Each row is a point on a tangle of strands that fork, close into loops and nearly touch. The rows are in no order.
In the rows, zero is written as 128.
Two points are linked if the straight distance between their rows is under 98.7. Some points are linked to none.
buva: [ 76 114 142 118 147 127 142 163 156 127 177 111 158 182 135 145 132 161
 149 118 142 131 148 141 127 150 126]
barot: [171 135  95 144 195 139  62 149 197 118 150 170 161 123 137 113 122 119
 107 106  76 149 132  85 131 138  95]
gilil: [112 120 116  95 165 125 124 160 188 116 152 146 169 169 118 109 112 138
 115 127 124 118 125 105 140 139 162]
larug: [158 124 114 151 170 114  68 124 179 111 129 163 155  95 117  94 116 106
 104 122  84 134 132  85 136 135 103]
Torag: [136 126 161 147  76 136 113  91  92 130  93  83  84 115 141 127 144 141
 118 119 115 150 120 144 107 141 107]
fen: [128 101 143 152 119 146 121 115 142 134 113 123 128 105 107 105 124 140
  97 115 107 156 138 107  81 142 140]
sune: [197 120  62 124  91  96 167 111  94 100 171 104 129  93 186 133 113  82
 149  95 110 172 127 188 144 104 143]
Fik: [ 89 152 143 114 139 158 124 162 105 149 127 190 139 114 113 126 129 144
  92 131 145  89 142 101 114 115 139]
Muza: [183 145  90 138  88 107 134  99  93 140  46 129 124  89 113 149  83  90
 114 144  56 169 112  98 119  79 158]
kota: [116  92 177 135 139 151  89 111 140 158 101 170  99 111 110 129 131 148
  70 161 132  97 134 109  91 134 113]
Ronul: [ 80  80 196 114 130 101 133  91 148 111 116 115 128 129 115 138 139 169
 123 167 165  99 138 143 132 156 121]
Lipil: [ 98 200  94  87 149 177 155 188  81 158 114 192 134 118 104 136 143 128
 110 158 152  58 104 108 135  70 142]
von: [ 86 166 147 117 124 115 151 144 109 107 166  70 115 168 165 144 152 155
 176 119 163 125 156 168 166 134 103]
Goni: [204 114 106 144  79 104 113  95 110 109 105  84 133  94 136 128  91  89
 134 109  77 173  99 121  94 137 145]
duge: [ 59  76 194 104 136  87 115 123 154 117 134 137 146 145 115 154 130 171
 132 161 168 101 135 147 149 155 116]
vomi: [ 92 108 125  96 175 112 114 155 193 145 135 141 118 149 140 157 141 164
 100 178 119 129 165 130 111 130 114]
zale: [104 114 117 109 146  80 142 117 180 138 106  97  74 108 142 145 166 133
 114 193 140 110 177 143 155 117 117]
monun: [ 76 116 217 139 117 150 110 138  85 130 141 158 152 138 112 133 119 167
 118 107 169  97 130 120 122 158 121]
Guso: [105 145 146 122 104  98 157 101  91  93 157  65 104 120 166 139 154 146
 166 135 179 136 159 180 165 136  99]
mina: [124  96 119  96 178 124  95 128 195 125 136 188 168 112  97 116 102 127
  71 159 123 134 138 100 103 138 147]
kup: [ 95  94 150  97 144 131 110 159 160 133 176 168 210 192  93 126  97 139
 145  94 165 116  91 127 151 170 151]
girag: [196 168  77 145 170 164 104 162 173 126 156 127 157 155 145 110 140 106
 146  67  76 161 137  97 140 117 107]
saze: [163  96 102 155 118 127 179 103 101 113 202  90 107 104 165 145 120 136
 186 112 155 172 157 171  99 154  97]
fud: [169 141  86 135 112 111 122 103 120 142  53 156 118  73  98 118  99  91
 119 147  61 151 126  86 132  77 148]
gav: [147 148 126  95 173 149  78 179 166 121 142 175 164 165 111 103  86 134
 140 130 130  74  86 108 170 143 136]
Gena: [162 132  96 148  97 119 104  98  97 171  49 120  73 122 126 183 115 107
 103 143  57 155 100  87  76 108 139]
kerad: [105 157 143 193  79 126 103  81  47 155  66 126  83 139 118 138 142 128
 115 110 123 136  61 106  89 140 114]
lami: [ 99 165 152 111 113 132 120 124 110 135 101 154  82 120 133 128 173 139
  92 137 129  99 159 122 161  95 130]
bem: [132 152 117 101 164 135 103 163 174 109 141 148 161 164 117  96 106 132
 126 119 124  92 106 103 169 131 153]
nebas: [143 160 100 116 139 137 185 171 121 124 190  57 117 186 154 141 125 134
 202 124 167 140 149 171 146 118 136]
Bopid: [ 79 149 148  67 124 146 120 204 131 151 128 156 111 187 136 130 126 172
 127 149 139  69 125 132 157 121 135]
pap: [171 122 117 160 102 104 109  99 114 126  81 113 133  90 101 103  92  92
 129 121  80 164  96  95  92 131 142]
nipe: [110 123 129 108  86 116 163  83 126 135  70  99  63  98 127 141 173 115
 111 165 132 114 157 169 168  92 168]
Raz: [109 103 166 137  97 135 114  78 116 143  73 123  68 111 106 120 155 125
  98 154 132  87 113 120 136 125 142]
ret: [234 121 106 142  98 102  94  97 104 101 123  96 139  86 159 139  87  71
 153  90  66 170 114 121 123 130 106]
Defo: [126 135 163 165  60 130  97  77  63 129  82  86  81 129 128 121 147 140
 119 110 130 142  86 127 109 143 112]
rivup: [102 112 121 112 168  86 124 145 195 135 128 113  95 127 147 158 156 152
 108 191 130 123 177 133 130 130  97]
rupoz: [116 117 146 158  96 134  98  70  96 159  59 141  54 118  98 130 144 103
  95 153 120  83  82 107 120 118 140]
Div: [102 190 131 123 101 154 151 153  91 107 134 128 133 153 128 111 148 134
 121  88 133 146 145 134 157  95 163]
Siveg: [144  87 147 162 132 128 109 103 155 118 123 129 161 101  94  85  99 115
 102 118 101 150 113  97  87 158 139]
vel: [128 167 148 153 183 144  93 163 114 133 151 192 203 162 112 110 107 120
 156  74 155  75  90 112 161 167 101]
Lunup: [121 123 124 173 108 138  94  83  78 178  46 158  56 122 108 151 138  92
 101 161  95  95  75  93  99 116 118]
kele: [ 76  93 139  91 156 126 122 189 178 143 163 147 161 200 125 153 111 170
 145 146 142 136 123 147 127 152 126]
balep: [ 90 185 152 112 105 141 149 152  92 106 156  97 125 167 148 131 156 153
 142  89 141 135 151 155 161 115 138]
fitaz: [112 118 130 120 170 181 115 134  97 181  93 203 128  80 106 145 142 107
  80 184 144  69 134 104  86  97 106]
Kadu: [175 121  65 121  92 102 172 130  86 114 162  99 108  98 192 154 120 107
 147 111 120 185 151 193 132 107 134]
bedof: [170 129 133  82 181 171  62 193 166 144 141 184 175 178 109 112  78 147
 156 131 132  79  82 126 177 154 115]
dem: [147 158  83 119  94 131 169 142  97 109 156  84 115 133 180 139 149 114
 138 106 126 177 154 185 137 102 136]
lipi: [ 90  77 145 138  99 127 165  62 144 136  82  70  79 119 108 135 152 153
 118 173 158 126 104 142 103 159 155]
Suteb: [140 109 113 127 173 118  84 122 181 112 127 175 167  95 102  92 107 113
  83 144 111 132 134  90 121 135 135]
bili: [ 76  73 186 125 111 125 158  79 141 122  95 101 104 121 101 131 142 171
 116 163 174 100 127 141 122 153 158]
Vabu: [148 106 122 145 118 114 156 116 111 114 172  76  95  96 172 144 137 146
 164 135 146 162 163 161 105 157  79]
voga: [ 92 148 129  72 132 165 132 208 139 145 140 154 137 190 109 115 100 165
 137 129 132  88 117 130 153 133 162]
buf: [110  92 179 141 126 140 103 109 143 139 112 135 111 114 123 125 137 160
  90 145 127 121 142 113  97 144 111]
sufof: [129 100 113 128 116  79 169 104 125 112 136  58  78  78 137 146 137 136
 153 185 197 139 160 152 150 136 113]
durot: [137 112 101 141 148 115 178 133 166 109 207  78 158 144 148 139 131 122
 178 108 155 152 146 146 116 147 127]
vub: [147  93 168 179 154 131  96  97 144 101 138 133 181 116  91  80  92 114
 121 103 130 137 100 100 101 165 127]
gul: [101 110 122 120 131  78 166 108 152 121 126  73  91  98 128 148 155 142
 137 192 182 130 165 147 152 134 128]
kuv: [113 101 164 120 159 163  91 114 116 169  97 189 110 104 109 141 140 128
  71 176 146  76 134 107  99 117 111]
Madov: [ 54  76 208 108 123 111  98 134 135 120 154 158 170 163 118 158 125 178
 142 127 177 105 124 147 141 169 100]
tiku: [107 118 121 134 152 118 162 148 157 117 193  85 142 153 147 152 142 151
 169 124 150 155 162 145 115 151 108]
puz: [ 87 179 121  92 137 166 128 185  90 163 130 197 145 125 103 138 131 139
 101 144 163  58 123 106 121 107 133]
Befu: [104 117 154 121  95 113 143  83 128 128  82  98  78 102 131 127 163 133
 112 155 142 110 148 151 151 118 144]
Bazad: [165  88  89 149 149 108 179 114 155 108 212  94 134 103 147 138 122 115
 171 124 149 173 152 148 101 155 119]
Gopa: [108 175  82 105 154 175 154 160 101 164 102 199 114  93 110 138 154 106
  94 160 130  82 123  90 132  53 136]
nipas: [110 144 132  92 132 151 167 186 140 126 159  84 148 207 120 112 117 150
 185  98 131 117 125 150 166 132 162]
farav: [154 138  73 110 111 115 124 122 153 133  82 149 116  74 110 118 124 100
  99 143  67 156 141  94 137  82 149]
vulo: [ 66 104 190 122 127 146 111 159 117 135 166 173 182 160 109 151 112 167
 121 106 160 112 135 128 122 167 127]
vomat: [219 161  90 121 144 118 140 132 158 108 177  86 132 167 189 111 148  88
 176  87 123 139 126 154 161 118 101]
nese: [ 88 136 197 152 128 162 122 146  73 152 118 183 168 118 100 126 108 146
 111 124 186  79 123 116  87 153 114]
rulo: [122 147 127 148 143 129 125 132 128 106 120 163 159 102 105  84 117 107
 115 105 124 123 127  96 144 125 151]
pona: [126 141  96 120 115 139 131 137 137 152  95 157  95  90 118 127 147 121
  90 137  82 145 161 100 123  83 149]
mebis: [208 176  86 132 150 146 116 152 162 120 165 102 138 165 167 111 152  99
 162  69  89 151 130 129 153 113  96]
Les: [157 119 141 140 166 115 103 115 180 104 184 115 185 158 134 108 134 113
 144  74 122 127 129 113 150 157 112]
bim: [153 118 141 159  92 149 143  92 109 105 157  82 153 102 124  99 121 109
 150  77 128 168 125 138 104 145 145]
femi: [125  82 132 134  83  98 153  65 127 124  95  50  79 107 129 134 149 144
 136 163 156 135 102 153 108 170 121]
Fim: [139 169 108 132  69 138 152 130  75 107 134  98 131 125 159 131 151 119
 118  96 116 184 153 180 148  88 142]
Rimu: [124 115  99 108 166 107 146 148 207 106 162 108 156 149 133 121 129 124
 130 138 114 146 147 126 124 146 147]
Dugap: [180 134  90 144  84 121 126 100  90 150  53 102 108 110 128 172  87 104
 113 137  61 173  96  95  80 100 158]
Tobo: [144 166  83 120 120 127 188 151 116 110 189  74 124 161 173 131 142 115
 173 108 155 157 143 184 141 110 144]
Lum: [156 172 131 185 115 118 118 104  67  96  96 149 163 105 115  87 118  82
 151  86 101 159 108 133 168 103 112]
Vuzu: [104 149  94 112 170 185 148 144  88 178  93 206 125  68 112 143 156  99
  97 170 130  65 126 101 109  62 115]
Rud: [ 93 146 163 155 140 167 153 139  80 150  99 197 166  93  95 110 110 121
 114 130 168  85 111 114  71 135 120]
tufer: [129  85 188 174 146 144 113  94 132 102 153 132 203 131  86  87  98 126
 131  83 154 137 100 110 105 177 136]
Vib: [124 151 126 117 101 133 122 124 120 146  88 142  70 107 137 139 166 126
  95 137  93 136 168 127 142  85 123]
Kanem: [138 145 116 104 139 128 180 159 146 124 178  64 147 202 131 114 119 132
 209 101 150 118 128 161 160 127 150]
rurod: [129 206 127 129 141 145 128 161 103  92 127 145 154 166 110  88 121 112
 149  85 140  95  96 119 197 108 153]
mumi: [151  99 135 127  81 109 128  75 115 132  84  64  68 102 148 141 145 135
 132 151 128 136 112 155 112 157 113]
daveb: [120 141 110 116 116 126 150 145 147 128 136 104 114 113 150 130 152 129
 115 120 106 163 169 135 121 117 136]
bonel: [147 134 112 172 107 114 126  97  93 138  54 146 127  99  93 102  85  95
 128 128  83 153  76  89  83 121 146]
notir: [101  62 189 149 144 146 125 113 153 108 165 116 169 143 116 144 114 173
 131 115 142 157 129 138  73 169 105]
sus: [ 82 109 159 117 136 141 125 161 134 129 174 168 198 173  98 130 106 152
 131  90 159 115 115 118 138 164 158]
gesug: [214 145  69 127 123  99 152 111 133 101 195 101 125 143 193 115 141  80
 180  78 137 150 119 181 165 110 111]
doma: [ 57 113 162  90 142  83 120 153 155 131 136 129 122 171 131 145 137 173
 138 171 159  90 135 141 167 136 121]
zuzon: [126 190 108 128  90 143 153 135  88  99 129 116 143 137 133 110 142 112
 119  92 121 166 139 151 166  83 166]
ris: [155 126 118 152  98 141 102  95  90 179  47 132  58 115 115 162 128 109
 107 152  65 132 110  94  98  99 125]
Fimeb: [ 68 101 150  87 152  97 105 185 167 142 146 135 136 199 126 153 118 173
 157 177 155 113 128 149 146 145  98]
kare: [107  91 121  92 173 135 108 140 193 144 137 181 141 128 119 140 118 154
  73 167 118 140 158 112  91 127 144]
danos: [219 129  73 132 104  92 135 101 116  99 180 111 126 112 191 128 126  70
 163  82 103 155 122 176 156 116 109]
nufe: [152  91 113 137 125  84 152 100 110 106 151  64  73  75 158 143 135 141
 157 176 181 144 150 155 130 156  84]
nama: [122 142 118 185  94 127 124 100  70 159  65 141 102 122 103 130 115 119
 115 121  93 159  76  95  64 124 135]
vok: [ 84 162 139  87 131 137 122 163 136 141 116 155  92 160 140 137 156 159
 102 143 128  84 152 117 152 106 132]
basa: [178 148  90 139 189 151  86 161 200 119 158 136 152 152 148 112 132 117
 127  91  74 144 135  93 138 136 102]
res: [110 146 144 163 135 144 152 131  92 119  96 188 163  84  91  82 108 105
 124 116 142 102 109 109 107 122 142]
fup: [237 118  82 133 111  95 109 102 113 106 162 109 134  94 184 144 107  74
 152  82  71 167 128 144 142 123  98]

A fork is a point with three links, a tip a point with one. Leave the first point through the second and follow the links. Name the first fork or tip that comes.
dem; Fim => Guso
ris; Lunup => nipe
tiku; buva => duge
Suteb; larug => danos
Fik; puz => tufer
tufer; vub => Fik
vulo; monun => rulo

A tip is a point with one link. Name the tips that can be reached along the links from each point below, in the order of the rows.
durot => Guso, kup, nipas, rulo
kuv => Fik, tufer
Vib => nipe, voga
gilil => bedof, Rimu
